Each scene shows the same named points in several views. A view is turned or mirrored, and shifted as a whole, has a little noise and may leave points out.
In the rows, zero is written as 128.

Scene 1
View 1
J560: [119 121 124 206 105 125 115 150 143  76  86 113  97 113 140 149 116 169
 147 141 153 121 147 152 134 120 161 124 116 149  97 151 129 157 111 122
 108 163]
J420: [ 93  93 157 117 140 111 118 132 153 152  99  76 130 176 163 141  78 147
  86 156 122  93 135 119 144 136 118 158 128 179 146 123  97 134 128 144
 162 134]
J817: [122 126 138 133 111 150  88 132 130 167 133  85 123  95 108 132 105 151
  97 161 112 142 136 117 126 169 158 142 165 132 106 174 137 128 110 136
 148 122]
J457: [116 121 127 181 113 129 116 144 139 105 101 108 105 113 135 144 113 158
 137 148 141 123 141 139 133 134 152 128 122 143 102 151 125 149 116 129
 121 153]
J603: [106 116 144  99 131 136 102 132 138 195 138  82 135 124 122 131  94 133
  89 162 104 125 128 103 140 171 135 152 156 135 122 151 113 128 133 145
 161 120]
J638: [129 124 120 156 113 147 100 122 125 136 121 100 108  93 105 141 102 158
 116 158 127 140 138 138 122 155 157 125 137 130 109 173 139 133 103 131
 138 133]
J984: [117 124 116 197 112 128 122 148 139  92  99 121  96 105 132 147 117 158
 154 145 147 125 140 148 138 129 155 118 110 134  94 150 124 156 121 127
 111 166]
J154: [108 119 150 108 121 141  93 137 141 190 133  76 137 120 123 129 100 140
  88 158 105 128 132 102 139 173 143 153 168 141 114 156 120 128 126 142
 158 120]
J485: [108 107 146 117 127 132 102 129 139 168 120  78 129 135 131 135  92 146
  87 159 114 119 136 115 134 159 136 150 148 154 127 151 118 128 120 141
 159 123]
J828: [106  84 134  82 168 115 128  83 131 181 117  78 129 171 135 149  43 147
  64 173 115  96 126 132 120 150  98 145  99 164 183 134 102 110 119 151
 194 114]
J258: [109 122 114 167 133 121 134 144 140 121 109 121 105 116 132 146 107 142
 146 151 137 117 132 136 139 137 136 123 100 126 106 138 110 152 137 136
 123 163]
J551: [118  95 144 154 122 125 104 108 139 110  87  75 111 149 144 151  72 182
  82 156 138 110 149 149 117 128 141 141 126 185 146 153 131 125  88 129
 155 126]
J398: [ 85 105 150 105 148 109 130 146 156 178 115  89 135 164 156 136  92 125
 104 154 114  95 126 102 158 147 112 160 126 155 133 114  85 143 157 150
 156 142]
J655: [131 132 100 136 132 151 113 116 111 166 148 117 107  73  82 143 100 137
 126 167 118 149 127 134 119 173 147 112 119  91 107 175 135 130 121 140
 143 134]
J482: [123 123  94 136 153 135 138 110 119 157 137 129 103 101  99 150  87 131
 135 165 125 130 123 140 125 157 125 109  85  99 124 151 114 133 131 145
 146 145]
J150: [136  89 115 121 150 134 113  65 112 140 112  84 107 136 108 157  42 175
  68 175 130 119 140 164  92 145 125 123  95 156 174 168 136 101  79 138
 183 110]
J188: [135 120 114 169 114 146 102 113 121 119 115 103 100  93 104 149  96 169
 116 158 133 140 141 152 111 150 159 117 123 132 114 177 147 129  92 128
 139 134]
J882: [110 132 144 114 113 150  89 147 137 193 146  85 134  97 109 125 116 131
 102 158 102 140 129  96 143 183 153 150 176 124  96 165 125 132 132 142
 148 123]
View 2
J828: [113 125 151 129 130 148  96 127 162 135  82 123 140 125 109 173 165 137
 111 100  56 164  85 113 114 133 214 161 132  98 185  94 113 125  91 141
 103 151]
J485: [101 132 132 133 100 139 113 136 147 144 114 139 133 128 103 139 153 160
 125 116 121 148  91 109 134 120 152 135 107 139 142  97 131 117 123 132
 113 122]
J984: [181 123 132 110 127 125 125 133 148 142 159 131 103  88 171  90 140 161
 122 101 139 136 135 149 150 106 101  82  99 156 128  74 115 134 170 141
 165 103]
J817: [108 136 129 148  94 131 109 143 134 134 103 144 133 134 112 131 150 169
 111 124 152 156 114 104 149 119 108 131  77 148 115  93 157  98 134 126
 110 111]
J420: [100 127 135 114 112 150 122 132 160 153 140 133 127 115  98 134 149 150
 141 104  87 139  78 119 120 118 195 130 142 130 166 100 104 141 116 143
 132 128]
J882: [ 89 128 115 153  70 133 100 130 135 148  89 146 141 130 115 135 156 185
 130 128 161 138  86 104 146 104 109 138  76 160 117  96 145 102 134 114
  94 112]
J560: [176 132 138 104 136 123 137 147 146 138 179 133  97  94 151  85 133 153
 117 103 138 144 146 139 151 116 104  77 103 156 122  77 123 133 168 148
 177 100]
J398: [100 119 121 117  92 155 109 114 162 167 127 133 132 103 124 131 158 168
 159 106  96 117  57 133 120  99 186 128 136 144 172  95  89 147 127 132
 120 129]
J638: [147 133 139 134 117 124 112 146 137 127 114 139 121 121 136 122 149 159
 101 115 142 161 136 115 150 122 103 117  77 143 119  82 149 103 144 132
 130 112]
J258: [171 118 132 116 121 132 111 122 153 144 134 129 113  93 173 106 152 165
 123  99 122 133 117 147 141 104 120 100 102 149 144  76 105 132 158 135
 148 115]
J603: [ 90 126 123 145  82 142 100 127 145 150  95 140 142 128 112 143 159 174
 134 121 134 138  77 110 135 108 140 142  96 147 138  96 129 114 124 121
  98 122]
J482: [181 114 140 137 123 129  82 114 150 131  72 125 129 104 191 137 169 163
  99 100 112 150 122 142 140 110 117 130  80 131 152  67 117 113 142 126
 118 127]
J154: [ 87 131 122 144  82 139 105 133 142 147 100 144 140 132 102 140 154 173
 130 125 139 145  83 104 140 113 137 143  95 147 131  99 139 110 125 122
 101 119]
J188: [162 135 147 133 133 118 113 150 139 119 118 134 115 122 139 122 145 150
  88 110 137 172 152 117 151 131 102 114  76 136 117  79 154 100 144 138
 139 114]
J150: [151 136 169 130 157 131 103 152 152 108  89 123 128 136 111 164 155 121
  75 100  73 195 141 103 131 152 174 148 105  93 158  86 149 104 104 152
 120 141]
J457: [162 130 135 114 124 127 126 142 147 139 154 135 108 102 149 100 141 157
 117 106 136 144 132 133 146 114 111  94  99 153 125  81 126 126 158 139
 157 105]
J655: [159 122 135 152 110 122  83 126 136 124  67 132 131 120 169 137 164 170
  92 113 143 159 130 123 153 112  87 133  58 139 124  73 145  93 144 119
 107 119]
View 3
J482: [155 143 137 140 169 126 126 102 140 113 170 102 164 175 161  97 143 160
 103 121 157 172 119 182  87  75 138 145 123 137 143 170  73 112 103  80
 125 112]
J154: [108 155 103 121 160 144 121 114 114 142 144 129 143 138 151 162 156 103
  85  89 141 164  74 149 112  74 122 148 114 121 120 117  85 107 139  98
 166 157]
J817: [125 152 113 109 161 157 137  90 124 150 144 127 142 156 136 160 140 130
  98  95 138 166  90 141 120  90 132 151 128 111 135 124  83 125 140 105
 163 144]
J560: [170 121 165 119 157 127 119 164 122 116 154 101 114 179  90  99 149 189
  93 120 172 167 131 147 123 149 151 136 121  84 120 134 100 167 156 124
 128 113]
J551: [130 149 147 128 161 149  91 137  86 118 111 108 111 159 131 115 166 155
  73 129 129 172 117 146 142 130 135 119 115 104  96  83 102 131  87 101
 165 112]
J655: [150 149 127 117 168 149 150  68 148 140 167 116 165 177 151 128 129 156
 116 107 147 170 108 162  99  75 136 156 135 127 159 166  68 122 124  87
 142 124]
J258: [159 129 145 135 159 112 115 156 130 106 168 101 140 167 127  95 156 163
  96 115 173 167 118 168  96 107 144 141 115 111 123 155  91 135 141 104
 120 119]
J398: [109 144 112 154 156 100  84 191  99  97 152 111 139 121 160 113 186  94
  68  97 163 161  81 175  90  75 122 134  90 128  91 121 102  95 127  94
 142 148]
J638: [147 145 136 113 163 153 134  97 129 139 148 114 138 173 126 133 138 161
 102 111 145 170 112 145 119 106 139 144 130 107 137 135  82 137 130 104
 149 123]
J457: [155 128 149 123 156 130 122 150 123 120 156 106 124 170 110 110 152 170
  95 115 165 167 121 152 117 126 145 139 120  95 121 134  95 148 150 115
 134 120]
J603: [107 157 103 129 161 139 116 116 114 132 147 127 149 135 162 153 158  99
  86  92 144 166  75 159 103  64 120 147 112 128 121 124  85 100 126  90
 162 152]
J984: [170 122 159 123 159 122 125 155 131 114 165 100 126 179 100  98 147 185
  99 118 174 168 128 156 112 134 150 139 122  94 126 150  94 157 157 119
 122 113]
J150: [126 169 145 137 175 162  97  75  96 118 109 107 135 171 172 108 154 161
  84 142 106 178 126 162 132  98 130 118 124 135 115  97  82 104  31  70
 168  94]
J828: [102 167 119 160 169 133  74 122  85 100 117 109 145 137 198 106 180 111
  67 126 119 171  98 179 109  68 119 118  99 151  94  97  88  74  39  62
 164 119]
J188: [155 145 145 112 165 158 133  90 126 137 143 112 133 182 123 123 135 178
 103 120 140 172 123 146 127 119 144 140 134 104 137 130  82 143 116 102
 149 110]
J485: [113 153 114 133 159 136 106 133 104 125 138 120 138 138 155 138 165 112
  79 101 142 165  87 157 113  82 123 139 109 122 111 111  90 106 118  93
 160 144]
J882: [113 152  98 113 159 148 138 101 130 152 159 133 151 143 144 173 144 104
  97  81 150 163  72 146 107  68 126 160 122 116 137 135  82 117 162 103
 161 163]
View 4
J398: [125 126 122 166 115 122 153  97 100 163 108 180 122 110 130  69  68 167
 106 124 131 147 139 127 127 127 171 145 118 163 104  75 141 153 132 109
 123 163]
J560: [133 116 146 119 186 191 168  93 147 145 149 142  72 116 148  84 117  95
 134 121 142 141  89 110 131 178 177 108 173 110 158 142 107 116 154 127
  95 149]
J551: [129 126 128 109 149 140 145 105 111 166 137 166  89 115 155 112 104  90
 189 118 177 151  81 148 142 159 152 138 127 138 115  96 136 118 151 114
 121 187]
J485: [133 129 111 137 125 114 119 130  94 164 105 157 119 119 159  91  87 125
 144 118 128 150 105 115 151 141 136 125 119 141 112  97 146 142 139 125
 113 179]
J154: [140 129 100 142 118 106 105 144  81 161  94 146 127 119 164  84  86 126
 136 115 101 148 108  97 160 142 124 115 120 137 114 100 151 147 135 131
 106 175]
J482: [ 90 131 146 156 162 129 102 131 164 158 116 154  90 144 192  82 122 156
 101 155 136 148  93 103 163 132 161 113 117 131 112 168 145 134 147 140
 101 170]
J258: [114 120 147 148 169 162 145 102 151 150 132 152  87 125 159  74 110 142
 101 138 132 143 105 107 137 152 177 115 145 127 136 144 124 131 147 130
 101 151]
J150: [ 98 140 138 113 150 106  98 131 137 175 131 174  82 138 198 130 124 105
 201 142 202 161  59 158 171 135 140 144  89 143  83 127 164 114 156 122
 128 213]
J817: [140 128 106 126 141 119 100 151  97 157 102 131 112 125 178  92 103 107
 144 115 103 145  90  91 165 155 119  99 132 119 126 126 145 136 142 141
  96 175]
J638: [127 124 125 121 161 138 111 138 128 154 119 136  94 128 182  93 118 103
 143 125 123 147  82  98 162 161 137 103 140 115 132 148 137 126 150 140
  96 171]
J655: [112 129 126 143 160 121  78 159 141 153 103 128 101 144 202  85 122 135
 109 142 100 144  85  77 177 142 130  90 127 114 123 175 147 137 147 154
  87 171]
J457: [129 118 137 128 172 167 148 106 138 149 137 143  84 119 156  83 113 108
 127 125 131 144  93 107 139 167 164 109 158 118 146 138 117 124 150 129
  97 156]
J188: [123 128 132 112 174 145 111 135 138 154 130 136  80 132 186 103 126  93
 154 129 139 148  69 105 163 163 140 104 140 111 132 155 136 118 153 142
  96 176]
J984: [123 116 146 130 184 182 155  98 155 146 143 140  73 122 157  77 118 112
 116 127 131 143  94 101 135 173 177 103 166 111 152 153 112 119 154 133
  93 148]
J603: [132 131 106 150 115 100 104 143  89 164  92 153 127 122 164  82  84 141
 128 122 108 148 112 103 158 132 129 121 113 143 105 102 153 151 134 131
 108 177]
J420: [129 128 121 146 119 121 153  97  94 167 117 182 114 108 133  88  75 139
 146 120 156 150 118 146 130 136 164 150 116 161 101  68 142 142 138 108
 128 177]
View 5
J603: [ 93 101 140  99 124 135  85 100  88 124 166 142 121 118 137 150  93 139
 141 113 104 127 124 105 132 116 131 131 125 139 106 104 100 141 107 154
 153  93]
J457: [121 127 135 106 169 132 140 127 145 113 126 126 120 159 106 183 140 120
 120 141 131 115 149 128 129 133 158 125 130 109 107 141 134 136 169 117
 134 127]
J420: [ 81 120 128 113 158 114  60  89  97 133 123 148 109  97 142 156 114 113
 109 117  95 141 133 135 146 115 184  97 125 150  96 117 109 102 118 100
 141 107]
J638: [116 114 132  89 147 134 142 144 124 106 148 146 140 151 100 166 114 135
 127 141 126 102 134 111 132 126 126 144 125 120 109 123 115 152 158 143
 130 119]
J882: [102 100 150  97 116 145 105 116 100 123 195 128 116 144 135 168  95 140
 162 120 116 119 127  80 117 121 114 140 123 126 106 100 107 149 117 172
 159 100]
J482: [129  95 136  98 147 148 140  90 103 112 104 144 140 132  98 134 108 161
 106 113 129 110 136 148 140 138 129 156 143  99 131 144 115 185 143 143
 136  84]
J485: [ 92 111 134  99 138 124  88 113  98 121 155 148 125 118 129 158  99 126
 130 124 104 122 128 108 136 114 144 123 122 145 102 107 103 127 122 134
 143 107]
J560: [130 137 132 114 187 131 151 134 165 113 112 117 112 170 101 198 159 108
 113 150 135 118 156 137 130 136 176 118 133 102 104 155 145 126 186 100
 129 140]
J551: [ 93 130 110  93 171 101 102 149 117 111 121 172 143 116 107 163 117 108
  97 149 102 115 136 132 151 112 171 113 118 156  92 119 110 108 155  93
 113 132]
J150: [ 95 107 101  70 156 104 109 146  82 102 104 206 178  91  87 119  84 140
  78 137  99  97 124 146 162 111 140 138 122 157 109 116  88 142 144 110
 102 106]
J188: [122 117 124  85 155 129 155 155 128 102 135 155 152 151  88 162 115 135
 115 146 128  96 137 119 136 126 130 149 124 119 110 130 116 153 168 134
 120 125]
J154: [ 92 104 142  97 125 131  89 113  95 124 178 139 119 127 136 162  93 135
 148 120 107 122 126  93 127 115 129 129 121 141 103  99 102 136 113 157
 151 103]
J984: [135 129 137 109 176 139 156 123 156 114 114 115 117 168  99 187 151 119
 118 140 138 115 153 136 129 139 162 130 136  95 111 154 140 145 179 116
 134 127]
J828: [ 80 102 112  93 145 109  59  88  61 124 102 188 147  64 126 112  82 139
  85 109  86 128 122 152 162 110 161 120 127 164 109 111  86 131 105 109
 126  84]
J817: [104 107 138  88 130 131 120 140 108 112 178 144 134 145 115 168  98 135
 145 133 117 108 128  91 125 118 116 142 119 133 105 106 107 146 135 158
 141 112]

Which points are out of place in each view (at most two, in the order of its rows)? Write none if all are in place.
view 1 -> J398
view 2 -> J984, J603
view 3 -> J485
view 4 -> J150, J655
view 5 -> J560

Scene 2
View 1
J203: [181  97 144 103 130 128 137 127  86  83  62 111 131  92 150  80 150 133
  64 144 214 105 150 110 130 125 133 106 127 100  76  83  57  29 156 143
 108 160]
J517: [164 106 150  84  71 149 211 150 136 128 111 106 167 174 162  89 135 109
 118 146 112 137 155 149 161 128 130  96 116  73 153 127 151 112  27 128
 111 175]
J821: [119 142 120 123 171 131 123 128 122 106 127 189 138 162 142 132 121 118
 117  83 160 192 119 127 155 135 127 154 123 170 155  99 139 120 135 104
 118 175]
J499: [118 148 122 132 178 123 116 124 118  86 124 181 134 148 141 108 122 122
 105  88 173 191 116 129 147 137 131 158 121 175 136  91 116 103 158 110
 125 174]
J171: [123 148 141 120 115 131 186 148 145  94 139 128 156 178 156  57 123 112
 118 125 117 188 131 168 148 136 135 135 110 127 144 114 130 120  80 126
 132 184]
J538: [141  59  89 103  97 118 116 146  97 147 103 172 137 109  85 207 174 140
  99  77 149 121 153  83 114  94 104 125 132 149 155 100 124  97  93 135
  91 132]
J344: [117 149 117 134 183 123 109 124 114  88 124 188 132 147 139 115 121 122
 105  82 178 192 116 125 147 134 130 162 122 180 135  88 115 102 163 111
 124 174]
J232: [163 121 138  98 170 153 124 116 103 119  87 177 142 152 168 146 118 114
 102 105 195 149 131 107 176 144 128 122 129 129 144  96 140  90 131  97
 100 177]
J18: [101 129 112 133  98 105 166 159 141  96 152 134 147 152 110  78 148 128
 117 101 104 188 132 158 115 113 127 151 111 156 143 109 113 122  89 145
 134 163]
J468: [172 100 137 102 136 134 132 128  91  97  73 134 134 106 148 110 144 130
  77 126 202 118 144 104 138 127 129 112 127 113  99  87  83  51 145 130
 104 159]
J20: [133 121 121 109 158 138 125 126 115 119 113 185 141 156 141 150 128 118
 111  90 165 166 127 113 159 132 125 136 126 151 154  99 144 110 119 106
 109 169]
J705: [149  69 103  95  91 128 140 146 107 147 103 157 148 128 106 181 165 132
 104  94 140 125 153  98 127 103 110 117 128 126 156 108 135 103  74 133
  93 142]
J797: [107 150 119 139 162 114 129 135 125  78 135 164 135 145 131  86 128 124
 105  91 154 195 119 142 131 131 134 161 119 176 127  92 104 106 150 126
 133 174]
View 2
J171: [211 140 112 167 115 120  90 104 177 115 198 154 155 104 108 135 104 109
  83 104 104  58 149 114 121 122 144 100 136 114 140 182 144 178 122 134
 121 105]
J821: [158  97 115 138 108 139 112 122 143 105 172 127 156 130  98 143 132 153
  96 146 149  95 180 131 150 133 146  95 115 112 135 126 119 126 108  94
 138 125]
J18: [201 136  97 150 145 127 111  87 185 128 178 151 146 103 149 116 115 126
  87 109 111  82 185 140 137 141 121 113  80 132 151 186 147 167 123 129
 115  92]
J203: [ 98  93  75 161 129  74  76 144 124  87 116  74 134 125 162 122 133  94
 151  25 136 129 141 139 108 116 180  97 176 163 118 211 168 152 205  84
 177  99]
J517: [206 158 125 145  90  78  71  97 140 100 172 178 117  73 114 124 112 103
 101  57  82  44  87  90 116  78 124 113 124 147 137 181 164 192 135 178
 156 108]
J538: [117 101 106  87 115  93 119  98  99 100 102 142 102  97 172 100 154 163
 133  90 144 124 149 144 166 116 100 125  31 180 137 135 149 117 137 130
 178 116]
J344: [140  87 102 149 124 144 113 132 147 107 168 105 165 146 108 142 132 148
  99 140 161 111 197 143 145 148 160  92 127 111 133 138 119 121 120  74
 136 120]
J705: [143 119 109 104 108  87 104  98 111 101 122 150 106  89 155 105 143 145
 126  78 126 101 129 129 149 105 108 121  60 171 136 149 157 140 140 144
 173 112]
J468: [106  93  90 147 118  85  85 139 114  88 123  89 130 123 148 127 137 113
 140  52 140 122 139 134 122 115 164 100 154 155 121 180 158 143 182  90
 174 109]
J232: [126  92 121 135  84 108  90 144 102  82 148 118 139 128  89 145 139 140
 120 108 149  96 135 114 137 104 159  92 151 128 120 121 128 124 133 100
 171 134]
J797: [161 102  95 158 138 144 112 118 172 118 173 112 167 135 125 137 122 137
  95 129 145 103 202 147 139 153 155  96 123 112 138 166 128 139 128  83
 120 107]
J20: [147  97 118 128  98 123 105 122 122  95 156 132 142 123 103 139 137 151
 107 125 147  95 156 123 149 118 140 101 112 129 131 125 125 125 118 107
 157 127]
View 3
J232: [141 124 105  85 155 150 146 102 137 129 137 157 166  98 138 101 171 108
 126 118 122 147 120 143 112 133 154 142 167 135 153 169  52 101 135  85
 100 166]
J20: [157 135 109 104 144 148 135 112 141 143 131 139 156 121 153 104 161 117
 124 113 130 129 122 137 135 125 135 124 144 140 149 170  61 126 141  75
 114 130]
J344: [157 133 110 142 146 151 144  96 149 136 154 137 145 113 181 113 186 113
 108 126 144 126 124 154 168  95 126 138 148 139 171 143  63 128 139  87
 140 135]
J499: [161 131 108 139 135 145 149 102 146 135 154 131 148 110 185 105 187 110
 110 124 146 130 124 155 167  98 131 140 155 146 175 147  59 126 134  83
 140 142]
J797: [155 153 120 155 137 155 158 107 156 119 155 124 137 120 186 113 188 122
 106 133 149 122 128 145 183  77 122 133 142 137 165 125  90 135 144  86
 153 124]
J171: [144 192 135 103 108 153 186 160 157  68 133  97 143 134 151  80 174 129
 149 138 138 129 143 111 145  85 140 118 136 144 139 129 147 123 154  62
 137 130]
J538: [135 140 119  94 200 175  96  86 151 163 112 185 159 137 107 159 116 149
  99  95 105 117  95 115 116 121 111  99 107  94 106 174  72 158 165  82
  82  69]
J705: [129 156 127  77 181 172 121 107 152 129 110 167 161 135  99 135 122 146
 117 105 105 126 105 106 106 118 125  99 114 100 103 165 101 142 164  77
  83  91]
J203: [ 81 140 133 110 216 200 172  63 161  74 162 202 168  74 106 151 189 131
  90 148 114 162 105 133 114  78 144 151 175  75 127 100 120  84 152 125
 104 181]
J468: [102 136 125 104 200 188 156  72 154  99 151 189 166  87 114 143 178 126
  97 135 115 154 106 136 115  95 140 143 167  91 132 124  99  96 149 113
 102 166]
J18: [147 192 135 132 133 163 161 140 168  94 131 108 135 149 156 114 157 145
 123 130 139 112 131 108 168  70 116 103 110 129 130 123 143 154 165  67
 142  85]
J517: [121 200 142  41 129 164 181 167 154  53 104 118 162 137  88  81 144 138
 168 128 107 144 135  83  84 115 158 102 133 126  98 153 164 111 163  57
  92 132]
View 4
J821: [100 113 127  69 147 117 160 115 117 151 155 157 134 136 131 131 138 108
 149 165 108 124 147 134 119 161 113 147 158 121  94 144 117 148 125 159
 120 174]
J468: [ 85 125 124  89  98 115 133 106 103 133 100 125 129  95 108 116 146 120
 116 123 147 116 207 140 147 174 113 155  87 116 137 125 206  99 131 145
 210 139]
J344: [ 98 116 139  53 134 109 167 100 107 143 156 167 153 112 133 140 137 100
 140 156 104 122 153 120 117 185 114 158 140 117  96 137 138 150 123 159
 116 163]
J18: [161 127 137  67 139 129 159 127  93 146 113 176  92  88  75 113 108 157
 127 177 141 124 163 120  96 129  87  99 171 139 117  98 110 119 125 160
 126 206]
J171: [140 133 122 113 158 154 122 110  81 152 134 144  72 114  73 109 116 166
 131 194 107 119 186 135  82 144  82 123 181 141 129 116 120 131 144 161
 131 191]
J203: [ 88 133 132  92  85 118 119  91  87 124  88 124 127  73  94 115 141 133
 104 116 150 111 228 132 141 191 108 158  69 117 150 114 237  89 135 145
 227 129]
J499: [ 93 118 137  62 138 116 161  97 107 148 160 161 148 118 132 138 138 104
 141 160  97 121 157 125 112 187 114 159 146 118  99 139 136 152 125 159
 119 163]
J705: [119 109 106  81 119 112 154 165 136 148  82 133 101 132 105 101 134 120
 133 138 184 132 166 160 166  91 110 100 128 123 120 130 134  86 119 145
 202 189]
J232: [ 66 113 106 102 137 125 132 117 125 149 143 117 130 151 137 119 156 100
 144 149 112 119 175 158 146 161 118 163 125 112 112 162 153 132 134 149
 174 148]
J538: [117 101 112  52 104  89 181 178 151 143  78 146 127 129 126 108 141  99
 133 121 202 135 145 156 183  92 123  96 115 117 109 133 129  82 105 142
 201 189]
View 5
J499: [161 145 126 152 116  98 155 134 175 128 184 137 143 118 139 133 148 163
 148 140 115 141 139 129 104 121 131 103 188 142 142 208 125 104 103 111
 110 112]
J705: [106 145 112 104 107 120 114 100 135 115 117  99 113  75 162  50 111 126
 146 147 130 146 140 133 116 134 114 100  80  96 140 138 165 122 115 159
 175 135]
J344: [157 146 127 150 116 100 152 130 184 130 186 135 146 115 142 132 147 167
 159 139 117 140 137 125 104 119 129 104 184 143 143 209 123 100  96 110
 115 114]
J797: [141 146 123 139 124 117 155 139 172 128 174 112 138 121 136 138 146 157
 163 111 145 118 143 125 101 120 128 110 183 134 135 204 133  93  89 106
 114  90]
J20: [155 140 117 139 112  95 145 127 159 126 154 139 128  97 143  88 138 148
 135 158 103 153 143 139 109 126 125 100 150 127 142 178 141 122 121 134
 134 128]
J232: [163 147 130 152 100  88 140 104 140 106 162 138 137 107 139 114 135 140
 115 192  92 176 124 136 113 146 137  99 139 127 136 175 131 135 129 130
 118 145]
J538: [ 97 148 117 108 100 120 102  86 170 128 128 112 122  61 180  34  99 146
 177 148 116 155 135 123 120 115 104  96  73 102 156 152 159 115  94 159
 194 155]
J468: [119 160 147 140  96 122 111  63 123  77 163  82 145 117 149 152 111 135
 136 176 139 163 105 106 126 161 131 111  94 105 124 170 127 116  88 116
 119 140]
J821: [162 139 116 144 120  96 157 144 173 137 166 142 132 105 138 102 150 155
 143 140 111 140 147 140 104 118 129 102 180 136 144 194 138 111 116 124
 124 112]
J203: [106 167 158 142  93 135 100  46 107  58 169  56 149 131 147 187 105 130
 136 176 157 160  93  96 129 175 135 118  79  98 111 171 121 111  76 104
 108 137]
J18: [118 136 103 105 137 138 151 158 142 129 128  81 110 110 137  99 143 132
 160  81 178  90 164 138 102 121 123 111 155 114 131 167 163  91 107 130
 142  63]
J517: [132 135 100 104 126 121 146 144  54  89  88  74  91 109 116  85 143  82
  79 146 157 121 157 160 113 166 140 109 107  92 107 109 182 136 167 163
 129  84]

Which points are out of place in each view (at most two, in the order of its rows)? Write none if all are in place.
view 1 -> J499, J705
view 2 -> none
view 3 -> J344
view 4 -> none
view 5 -> none
